Points on a hilly landscape, in no order, each with its height.
From any point a climber steps to the highest of the 2 points nearest to it. It stops when none of these is higher. Distance is the straight distance between rows; heights are no part of it.
Vibol: [  9 -22  -5  -2  20  12  13 -17  25  -3 -23  -4   7  13 -15   3  26   9
  18   1   4]  (h 18.7)
nida: [ -2  -3 -30  23   0  -8   0  -1  17  27   1 -13  -4  12  10   7  -1  22
  10   4  13]  (h 27.0)
Gaf: [ -9 -26  -2 -32  -1  17  -9 -21  -1 -13  10  13   4   9  10  14 -22  -4
 -13 -23  -5]  (h 27.2)
dof: [-10  -7  44 -14  -5   9   2   6 -12 -18  -2 -26  24   0  11 -16  -9   3
  -6 -19   9]  (h 53.8)
biz: [ -7   0 -14  20   6 -13   9  -4   1  16  -3  13  -3 -18  13  20  13  13
   5   8   1]  (h 35.6)
Vif: [ -3  11 -33  10 -26   0  -3  -8 -12 -27 -18  -4  -1   2 -21  14  -2   1
   5  -7 -10]  (h 45.8)
Metov: [ -1   2  21  -4  30  -2  -8  20  18   5  -6  13  19  -2  -6 -19   7   4
  -4  -3  13]  (h 50.5)
nira: [-18 -17  40   5  25 -13   0  -1  15  -6   8   4  17   8 -18  -9   3  15
  -1  14  -4]  (h 36.0)
gonuz: [  7 -15   3 -19  21  12   2  11   8  -8   8   5   6 -16   5 -25   3  -5
   3 -14  17]  (h 32.3)
zute: [ 27 -26  -3 -14  17  30  20  -7   7  -2  20  -2 -11  11 -20  -4  -6  21
  13 -10  -6]  (h 26.6)
Pofov: [  7  -6 -16  10 -11 -17  11 -19  -8  -1  10  -4   2 -33  -3  18  13   6
  12  19 -15]  (h 47.8)
reb: [-18 -12  26   6  19  -8  24  -9   8   6  -1   6  11  -3  -3  10  15  16
   1  13  -2]  (h 28.7)
mis: [-15  18  30   7  13 -17 -20  20  10  10   0   2  17  -4   1 -15  -1  17
 -11  -5   6]  (h 44.3)
Baze: [ 16 -30  12 -16  24  20  22 -11  13  -7   4  -3  -3  14 -23  -4  14   8
  13   1   5]  (h 23.2)
ver: [-16  24   4  -5 -18  19 -13   3  -5   2  -7  -5   2  15  19 -10 -10 -12
 -33 -26   5]  (h 50.7)
basup: [-12  -1 -27   9   4   6   8   1  20  17   2 -13  -3  34   4   7 -14  15
  -4 -12  15]  (h 32.1)
kuza: [ 11  26  13  18 -10  -1   7  28 -13  31 -12  -2 -17   2   1   6   3 -16
  -7  13 -10]  (h 27.3)
dep: [  5  21 -14  23 -10   1  19  22 -10  21   1 -10 -15  -5  -3  15   2   2
  -9  -5  -1]  (h 22.0)
Sugef: [ 39 -14  32 -18  28   8   2   1  15   8   6   4  -7   3 -17 -13   6  -2
  11  13  -3]  (h 34.3)
paz: [ 11  -4   3 -16 -24   3  -5 -11 -24 -21   6  -7 -21  -9 -14  -2  -3  -5
  17 -13  -7]  (h 53.6)
soz: [ 27  -6   6  -5 -19  -4   2 -11 -26 -18  17  -1 -29 -24 -13  -6  -4  -7
  11  16 -22]  (h 49.7)
faka: [ -9  11   6  10 -17   9  18   1 -17   1 -22   4   0   8 -14  11  16 -11
  11  -5  -6]  (h 17.2)
Kobek: [  1 -15 -20 -11  15   2  -2  -4  -4 -30   9  18 -13 -22  -7  10   0  21
  -1 -15   1]  (h 4.5)
zat: [ -2   0   8  -3 -26  -5  -9 -14 -20  -7  -2  -2 -26   0  -4 -20   7 -25
  19   4   5]  (h 57.9)
rudo: [  0  19 -10  19 -21   6   1  25 -20   3  -7  -4  -7  -6  -2 -10  -4 -25
   4  -7   4]  (h 47.4)
dadep: [  9  20 -24  25 -22 -12  -1   4  -8  22  -2  -2  -7  -1  -5   5  13 -23
   4  33 -15]  (h 51.4)
Kizo: [  0  -7 -14   8  22   5   0  23  11   8   9  11   4  -5   1 -20   3 -16
   6  -2  25]  (h 29.0)
kopo: [ -3  12 -10  15  14   2  20  23  12  27   8  -9  -7   7   0   6   2  19
 -14  -4   9]  (h 19.3)
ziv: [ 11 -13  30 -16 -15   5   5 -12 -16  -3  -4  -4 -14  -3   3 -24   8 -35
  13  24 -19]  (h 50.4)
sog: [-21  -7 -33   4  -3   8  12  -9  13  -3   6  -2  14  18   3   8 -17   2
  -7 -15   8]  (h 28.4)
figut: [-15   5  27   0  -8   6  -5   9 -14  -8 -12 -20  14   9  26 -19  -9 -10
  -7 -23  20]  (h 58.6)
Fekug: [ -4  -2 -12   6  21   4  -3   1  29  18 -13   1   3  35  -4   2   6  16
   3  -2  18]  (h 38.1)
fefe: [ -7 -15   9 -25 -14  11   1 -18 -14 -13   4  -4  -3  12   0  22 -13   1
  12 -23   0]  (h 28.9)
zefi: [  9 -17  -6  -5  23 -11   2 -11  14  15  -1  18   0 -15   5  12  18  13
  13  15  -4]  (h 46.7)
fenop: [ -4  22  31  19   2 -10   0  25  -6  26  -1  -6 -15   8  11   1  -9  -2
 -13   6   4]  (h 31.5)
manin: [ 15 -20 -15   8 -10 -14   8 -16 -10 -19   3 -13  -7 -24  -6  24  -8  28
  20   7 -14]  (h 39.0)
doni: [ 17 -24  18 -18  14  11   3   6  -5   0  19  -5  -6 -22  16 -21 -10   5
   8 -12   7]  (h 34.6)
Dodab: [  7  12 -27   3 -22  -2 -10   4 -18 -14 -13   5  -7  -9 -29  -4  15  -7
  15   5  -8]  (h 52.2)
Lorig: [  8 -28 -19 -21  16  20   9 -15   7 -24   7  12  -6  -2 -11  12  -3  19
  -5 -18  -9]  (h 3.1)
lorog: [-12  10 -20   0   3  -1  -6   0   0   4  13  11  -8 -16   1  -4  16  13
  -4 -13  14]  (h 4.4)
gapa: [ -1  10  28 -15   9 -21 -15  -4   9  13  14   6  10 -21  18  -6   7   3
  -7  20  -2]  (h 41.7)
Sar: [-20  14  -2   0 -22  10   8  -4  -4   3 -13 -13  15  31  -5  15 -10  -8
  -2 -15   4]  (h 35.1)
Bov: [ -2   2 -40  13  12  13   2  25   6  -2  12  10  -8   3   5   6 -22  -1
 -28 -17   6]  (h 42.9)
Lapim: [ -4   6 -49   9  10  -3 -26   6   4 -15   3  15  -2  -7  -4  17  -1  22
 -19  -7   7]  (h 8.0)
niz: [ -9  -7 -48  23   4  -3   0   5   9 -24  -7   3  10   7   4  18 -34  12
 -23   0   2]  (h 61.7)
govik: [ -6  17  14  14 -18   3  -5  19 -18   9  -7 -13  -9   3  19 -22  -5 -19
  -3 -10  16]  (h 52.9)
nukel: [  7 -16 -37   6  14  15  -1 -11  26  -7 -25   5   6  14  -7   7  12   6
   8  -8   3]  (h 14.4)
beg: [ -1  20  42   7  -9 -26 -25   4  -3   0  -7 -14  14  -6  17 -26   0 -12
 -10  20 -12]  (h 38.2)
Kasob: [  6  18  28 -21 -13  -8 -14  -9   1  -4  -6   0   0   0  17 -10   6 -34
   0  35 -23]  (h 50.0)
Rav: [  3  17 -35  21 -13   6   6  26 -13  -9   7  -9 -15  -1  -2  14 -29  -6
 -25 -14   0]  (h 37.1)
Naguz: [ -9  14  -1  10  12 -23  -2  -2  20  30  15   4   5   4  16   3   6   4
  -8  32   2]  (h 59.4)
zeri: [-11  10 -40  16 -17  -4  -3  -3  -5 -22  -8   0   8   1  -3  22 -21   7
 -14 -11  -7]  (h 51.3)
Legep: [ 15 -11  34 -22  27  -8  -8   2  17   9  12   5   6 -10  -2 -16   4  12
   1  15  -4]  (h 38.0)
mude: [  1 -13 -47  17  19  12   1  14  14 -14  -5  17   4  12  -3   4 -21  -9
 -10  -6   7]  (h 50.1)
Rali: [  0  -2 -46  12  13  10  -9   1  20   5 -15  11  -5  10   4  15   5  21
  -8 -12   2]  (h 10.9)
Pepit: [ 23   1   8  -9 -19  -5  -7   4 -22  -2   5  -8   1 -34   6 -20   9 -28
   8  16 -14]  (h 40.2)
Betop: [-10 -17 -31  -3  -3  -2   6 -10   3 -28  13  -4   9  -3  -7   9 -22   8
   5 -13   6]  (h 25.5)
zavo: [ 37   3  22 -12 -14   6  -1   0 -21  11  18  -7 -10 -32  16  -6  -4 -10
   1  15 -27]  (h 37.8)
Tipe: [ -4 -31 -21 -17  11   7 -13 -17   7 -20   4  29   7   4   2   6 -27 -11
 -21 -12  -9]  (h 25.9)
pem: [-19  16   3 -10   8  13 -10   9  13   3   3   0  13  13  10 -20  -5   7
 -28 -22  16]  (h 46.4)
puvuf: [-13 -10  47  -7  14 -22  -2 -14  13  -5  18   0   9   6   5   3  -6   7
  -4  28 -17]  (h 41.4)
det: [  2 -13  24 -11  -8   5   0   0 -23 -11   4 -10  -8 -19  22 -14  -6  -9
  10 -19  10]  (h 37.2)
pura: [  0   3  -2  -2  22  26   6   9  22  -4 -16  12   9  28 -15  -5   8 -17
 -17 -11  13]  (h 48.2)
zem: [ 23 -30 -16   0   8   5   7 -14  -3 -18  11  -4 -17 -10  -9  19 -16  43
  12  -3 -14]  (h 33.4)
mel: [ -5   8 -30   9  -8 -14 -13   3   0  13   6  -2   6   1   6  16  -8   8
  14  -8  15]  (h 22.6)
miror: [ -4   8  29   0 -16  -6  -7  -4 -15   7 -13   0 -10   8   8 -19   9 -31
  10  20  -4]  (h 53.7)
Vaz: [ 21   5  44 -21  -8  -3  -7  -1 -18   7  -6  -5  -2 -25  13  -6   7  -1
   4   1 -14]  (h 35.2)
tov: [ -5   3 -30   7   2 -13 -18  -1 -10 -18   7  14 -12 -24  -4  13   5  19
   0  -3   7]  (h 6.2)
filin: [-15  -1   7 -17 -12  16 -10  -5 -11 -17  -5  -8   8   0  27 -14  -8 -13
 -17 -32  11]  (h 54.5)
gon: [ -8   6   7  18  20 -19  -2   5  26  28  -2   2   2  22  -4  -2   4  25
  -5  16   5]  (h 47.6)
puna: [-12  22  44  31  -5 -17 -13  18  -6   7  -2 -13  -4  10   8 -19 -12  -5
 -20  14  -9]  (h 35.4)
nalif: [ -3  21 -26   6 -30   5   0   1  -3   6  -9 -15   4  24 -14   3  -4 -12
  11 -11   1]  (h 39.4)
tano: [ -1  21  13 -13  -4 -11  -9 -12  -1   1  13   8  -3 -19  28   8  11 -21
 -10  27 -13]  (h 46.0)
Sazi: [  3  -4   6  -8  -2 -17  14 -23   6  13  12  -1   4 -18   9  18  12   9
   7  21 -14]  (h 59.7)
Kem: [  8  14 -26  15 -16   2  -4  14 -10  18 -12   7 -18   7 -23 -10  19 -10
   5  19 -14]  (h 60.5)
toti: [ -1   4   8 -13  -1  -7   1 -10  -7   4  19   8  -9 -33   3  -4  21   7
   0  -1   1]  (h 2.9)
zogi: [ 13  14   2 -12 -20 -17  -7  -9  -9  15  -4  -2   8 -14 -11   5  18  -9
  19  15 -13]  (h 46.9)
tus: [  5   9  -6  -6 -13  -6  -3   6  -3  22 -17   9   7   4 -19 -17  18 -17
  16  29 -18]  (h 52.8)
gize: [  7   5  -1   1 -20   6  -4  16 -22  -8 -15  -5   3 -18  -2 -30   8 -28
  12  -4  -1]  (h 43.0)
baru: [-25  -5   4   0  -8   3  14 -16   1   3  -8 -10   9  21   0  21   5  15
  10 -12  10]  (h 37.5)
ruzut: [ -1  28  -2  17 -12 -19   3  -1   2  32   2  -5  -2  -1   5  12  14   1
  -7  23  -5]  (h 48.1)
bizez: [-20 -22  15 -18   9   9  13 -10  11  -7   5  -8  22  27  -9  11  -2  16
   6 -10  12]  (h 44.4)
bala: [ -3  13  40 -10  -3 -19 -20   2  -1   3   2 -12  15 -15  11 -21   3   9
  -2  -1   5]  (h 40.5)
saziz: [ 15 -23  -2 -12   4  14   8 -10  -8  -9  28  -2 -19  -2  -4   4 -18  24
  13 -13  -3]  (h 29.6)
mero: [ 11  -1 -15  17  12  25  17  -3  21  -7 -29  -3   9  34 -14   6  10 -21
  -4  -5  11]  (h 37.3)
Dapin: [ -2  -3  -5 -10 -21  -3   2 -22 -11  -6 -11  -9   1   8  -7  25   1   7
  25 -15  -3]  (h 31.8)
gari: [ 15 -22 -39 -10  15   0 -19 -19  19 -33  -9  23   3  11 -13   4 -14 -11
 -17  -1  -6]  (h 24.2)
delin: [-14   2   4   0  -8   3   5   3 -16  -6   1   4  -3 -10   8   2  -3 -10
   9 -17  13]  (h 40.9)
tufo: [-12 -17  26 -28   7  13   7   2   6 -10  13 -12  23  11   1  -8 -17   5
   1 -16  15]  (h 49.4)
Tage: [  3  10  19   9  31   9  -9  25  21   1 -19  12   6  24 -16 -15   7  -3
 -12  -5  15]  (h 60.1)
godes: [ -8  12  45  -8  -5 -17  -4 -12   0  -5  -1   0  10   2  11   6  -2 -19
  -3  30 -23]  (h 46.5)
tig: [  6   2  -6  20  27   2  12  26  18  27   4   6  -8  10  -3 -12   5  -1
  -8  12  15]  (h 24.3)
lazal: [ -8   8  -3  18 -10 -12   5  -3 -16   6   1  10 -13 -14   8  11   6 -11
  10   6   1]  (h 35.0)
Bugi: [-16   1  32  -1  -5   1  25  -9 -14   0  -5  -3   8  -5  -9  13  14   3
   6  -1  -3]  (h 22.1)

Call two points neighbours if one is among the 2 nearest of the other. Go from one point of each pair to the other, from neighbour to neighbour, staying as high as possible. Name the lowest point that can't be avoided.
Kem and Naguz => ruzut
Kem and niz => Vif
Sazi and delin => lazal

Where does a climber stop that starts at each point below?
Tipe => figut
kopo => delin
lorog => Sazi
